Each row is a point on a landscape with many valleys, with its height.
From any point a ball rolls to the lowest of the 3 points nearest to it. It stops when none of these is lower. Distance is the straight distance between rows; heights are no part of it.
leba: [ 99 121 139 115 128 110 177 128]  height 173
mel: [171 117 147 114  98 130  74 128]  height 531
Zove: [171 113 124 163 105 172  54 137]  height 130
Bas: [ 82 127 139 114 137  98 168 125]  height 191
bul: [ 72 118 144 128 144 101 188 115]  height 248
fike: [ 71 166 124  90 154 101 131 107]  height 357
Nokov: [173 125  96 179 137 163  84 159]  height 183
rik: [171 113 132 154 104 160  66 130]  height 140
mufof: [159 120 103 189 133 167  63 162]  height 436
tapav: [ 87 143 137  96 142  95 145 116]  height 388
gasan: [ 55 156 136 117 173  93 161  86]  height 332
Moge: [140 121  95 156 127 157 178 160]  height 175
Num: [135 125 136 101 111 112 139 135]  height 239
lubog: [107 134 134  97 127  96 146 123]  height 792
perop: [149 122 108 144 116 150 165 143]  height 276
Legi: [164 114 158 119  95 133  28 119]  height 194
ret: [164 114 116 176 110 176  43 147]  height 138
surub: [ 88 113 139 143 139 116 201 116]  height 337
duref: [175 117 114 143 112 159 110 142]  height 259
bafo: [172 118 131 118 103 139 107 131]  height 408
niraz: [168 115 115 172 116 171  64 150]  height 99
vem: [160 138 142  84 109 105  67 121]  height 788
kad: [107 124 140 105 123 109 162 129]  height 165
Mamog: [ 67 155 135 106 158  94 149 107]  height 321
Tem: [174 117 138 123 103 140  92 129]  height 403
dudor: [ 79 115 152 151 150 111 205 103]  height 301
Nifo: [168 128 148  96 106 110  69 122]  height 777
Kimeg: [ 50 170 127 107 187 114 141  59]  height 769
koref: [ 60 170 121  98 172 109 130  87]  height 523
Tolo: [118 120 137 117 117 118 169 135]  height 161
Dafef: [127 118 107 151 126 157 187 150]  height 218
rol: [170 124  93 169 129 163 106 157]  height 204
zepiz: [146 134 134 101 113 107 118 131]  height 579
Melo: [117 156 125  70 132  94 103 122]  height 768
runel: [ 61 147 140 124 175  89 164  88]  height 318
piz: [ 89 113 134 173 146 135 220 118]  height 144
fod: [169 119 153 105 101 123  52 118]  height 708
neni: [159 128  93 160 124 166 146 157]  height 757
dule: [170 125  90 174 137 160 130 164]  height 445
zalu: [159 139 138  89 112 100  78 127]  height 787
guz: [125 116 126 140 119 143 188 145]  height 148
mir: [115 145 129  89 127  98 128 120]  height 920
Mozo: [123 116 128 126 114 136 175 139]  height 158
lur: [ 73 120 150 142 159  96 192 101]  height 275
zuzuz: [170 108 143 143  95 159  46 128]  height 575
gam: [172 122 107 154 123 162 116 150]  height 265
gafib: [ 53 163 131 107 186 102 147  79]  height 506
sef: [141 117 127 125 109 136 163 140]  height 163
dodod: [165 121 109 144 122 158 140 145]  height 417
buvev: [140 143 134  86 119 101 114 131]  height 666
barod: [ 50 172 122 105 181 121 138  70]  height 861
Fozil: [ 77 155 130  85 143  97 135 119]  height 381
gis: [ 98 110 128 160 137 143 210 129]  height 789
fivi: [170 115 149 126  96 142  49 122]  height 420
fina: [ 85 122 144 124 139 103 181 117]  height 212
med: [178 112 143 135 102 147  69 126]  height 291
rin: [ 86 109 144 159 143 126 210 115]  height 382
vemem: [ 70 137 143 119 160  90 160 104]  height 290
foti: [161 118  96 195 142 158  76 173]  height 251
Vunas: [175 123 105 172 119 167  85 149]  height 133
bavok: [163 123 137 108 101 124 102 131]  height 413
Bozi: [ 88 113 145 142 134 119 194 118]  height 351
moduz: [ 63 163 127 101 162  98 140  95]  height 353
boza: [169 121 141 105 104 119  91 127]  height 418
rekan: [107 112 130 144 128 135 196 129]  height 406
Bula: [176 119 126 147 106 155  88 136]  height 151
muko: [170 121  94 182 139 163 101 168]  height 122
pitul: [140 152 132  72 123  97  83 124]  height 794
pego: [ 82 133 147 120 150  95 170 113]  height 237
mis: [161 122 134 111 105 126 125 137]  height 441
mugu: [120 128 130  89 121  99 139 130]  height 589
Nobig: [116 120 116 148 128 147 195 142]  height 266
peben: [152 118 106 189 126 172  42 166]  height 551
gaguf: [169 118 115 145 118 156 135 140]  height 330
tasut: [ 90 150 128  80 142  95 133 123]  height 404
Mone: [103 158 123  77 139  97 122 121]  height 584
gotu: [174 119 111 163 124 162 108 148]  height 247
vuri: [106 119 131 136 127 134 195 131]  height 422
rifub: [119 127 132  97 115 109 152 130]  height 189
varid: [142 119 126 113 113 133 157 135]  height 174
fop: [171 114 116 167 116 170  76 144]  height 120
vapo: [165 131 149  92 110 105  48 122]  height 779

For each start below, name the point where the ball stops.
mufof -> muko
dodod -> muko
bavok -> Tem
Mone -> guz
mis -> Tem
zuzuz -> niraz
gafib -> guz
perop -> guz
gotu -> muko
Bula -> niraz
Tolo -> guz
med -> niraz

Call two points neighbours if one is among the 3 nearest of the other. Go from one point of each pair to the other, from neighbour to neighbour, staying as low as possible. Name the highest point that can't be avoided.
piz / Moge -> surub
piz / Legi -> fivi
muko / piz -> dodod
muko / niraz -> Nokov
guz / Moge -> Dafef
